A landscape with many valleys, sampled at points; each row gives a point and its height.
From any point a ball rolls to the lowest of the 5 points nearest to it. It stops when none of these is lower. Distance is the straight distance between rows; heights are no part of it.
Q_560 h=122: [140  70 157 183 101 146  97  88 157]
Q_69 h=354: [149 119 135 174  85 145 103  77 157]
Q_381 h=121: [ 74 136 111 105 192 108 139 201 124]
Q_35 h=237: [145 129 146 160  96 147 115 103 145]
Q_268 h=147: [119 110 195 144 182 129 151 114 109]
Q_155 h=320: [142 149 111 110  79 138 123  90 121]
Q_977 h=95: [130 105 168 126 142 134 132 139 113]
Q_641 h=500: [163 102 115 189  74 139  93  56 165]
Q_972 h=524: [142 151 124 132  89 137 125  92 128]
Q_592 h=123: [124  96 208 180 170 144 143  89 135]
Q_725 h=455: [146 135 123 140  72 140 112  70 147]
Q_693 h=108: [145 152 124 126 126 129 139 137 115]
Q_748 h=104: [ 88 155  99 111 180 108 137 196 130]
Q_424 h=228: [ 95 174  63  73 149 101 140 155 128]
Q_164 h=302: [ 89 179  67  82 161 103 137 162 130]
Q_884 h=137: [140 157  50  64  89 114 122 158 121]
Q_263 h=196: [148 140 105  95  63 135 117 100 127]
Q_42 h=118: [106 163  51  59 127 105 133 159 129]
Q_722 h=216: [143 128 152 137 122 136 128 144 123]
Q_751 h=439: [148 145 138 143 101 142 126 108 127]
Q_306 h=190: [117 105 180 129 177 124 149 128 107]
Q_925 h=230: [ 68 159  99 105 184 109 138 205 136]
Q_595 h=317: [152  92 141 187  87 145  95  85 162]
Q_261 h=136: [128 154  65  67 109 112 138 139 115]
Q_219 h=168: [129  78 171 164 114 148 107  96 148]
Q_823 h=311: [115 106 173 123 188 114 149 133  97]
Q_275 h=463: [ 98 174  83 108 171 108 143 180 126]
Q_580 h=393: [ 79 184  79 100 178 107 140 188 133]
Q_676 h=101: [132 168  39  66  93 113 122 170 129]
Q_282 h=127: [143 121 158 151 108 147 118 125 132]
Q_579 h=368: [160  78 135 204  87 141  90  72 166]
Q_714 h=348: [146 137 136 156  88 144 116  88 143]
Q_76 h=46: [119 158  50  60 110 105 130 159 123]
Q_406 h=726: [139 163 102 110 128 121 144 132 112]
Q_92 h=134: [122  87 211 198 175 148 143  92 141]
Q_497 h=290: [147  62 156 189  98 146  92  79 158]
Q_702 h=97: [127  88 185 149 133 143 125 100 133]
Q_532 h=711: [143 157 111 122 129 119 140 141 113]
Q_843 h=96: [136 157  82  85 111 116 138 127 107]
Q_853 h=82: [128  98 174 133 139 137 133 127 120]
Q_832 h=250: [141 153  92  86  97 122 134 115 110]
Q_588 h=218: [144  99 154 177  95 148 103  99 155]
Q_788 h=418: [155 117 128 182  79 143 100  65 160]
Q_208 h=223: [111 109 140 113 177 111 140 166 104]
Q_93 h=88: [129  91 181 140 133 139 129 115 124]
Q_325 h=325: [106 152  97 117 168 111 137 185 123]
Q_414 h=172: [147 151  67  76  71 124 122 142 114]
Q_941 h=163: [143 150  61  68  85 118 127 146 118]
Q_854 h=552: [132 155 107 122 152 120 140 164 113]
Q_197 h=315: [148 120 141 170  88 147 106  89 153]
Q_364 h=139: [141 107 160 160 103 148 111 108 146]
Q_71 h=105: [121 103 192 136 165 133 145 113 113]
Q_632 h=732: [147 156 124 129 109 135 134 119 117]
Q_397 h=99: [132  91 176 149 116 144 118 116 138]
Q_586 h=286: [123  68 179 168 125 138 117  79 146]
Q_865 h=167: [146 129 151 146 105 145 121 124 129]
Q_442 h=102: [136 106 170 140 114 144 121 127 132]
Q_535 h=229: [104 138 110 115 174 110 137 189 119]
Q_645 h=534: [138 150 120 126 143 122 139 159 116]
Q_770 h=90: [119 105 159 118 167 119 140 150 105]
Q_302 h=193: [ 98 119 125 108 184 108 140 183 110]
Q_892 h=146: [120 161  63  69 126 107 137 143 122]
Q_517 h=120: [120 102 205 160 175 137 147 101 119]
Q_75 h=294: [121 129 122 121 165 115 138 180 111]
Q_771 h=179: [142 146  84  83  76 126 123 124 113]
Q_46 h=109: [120  89 196 156 155 141 140  93 130]
Q_433 h=480: [122 165  82 100 147 113 144 147 116]
Q_97 h=112: [138 101 168 150 108 144 118 114 143]
Q_183 h=609: [146 153 117 112  99 129 131 104 118]
Q_836 h=350: [129 130 130 124 148 120 137 168 110]
Q_384 h=103: [ 83 134 109 110 189 107 136 194 120]
Q_409 h=261: [119  72 190 178 146 142 126  69 146]
Q_644 h=384: [117 171  74  94 150 107 147 149 119]

Write out the way that a ball takes from each point below.
Q_722 | Q_977 > Q_853
Q_424 | Q_42 > Q_76
Q_364 | Q_397 > Q_93 > Q_853
Q_580 | Q_748 > Q_384
Q_725 | Q_197 > Q_588 > Q_560

Where does a ball stop that starts at each point below?
Q_517 | Q_853
Q_854 | Q_384
Q_268 | Q_853
Q_414 | Q_76
Q_644 | Q_76
Q_972 | Q_843
Q_183 | Q_843
Q_46 | Q_853
Q_941 | Q_76
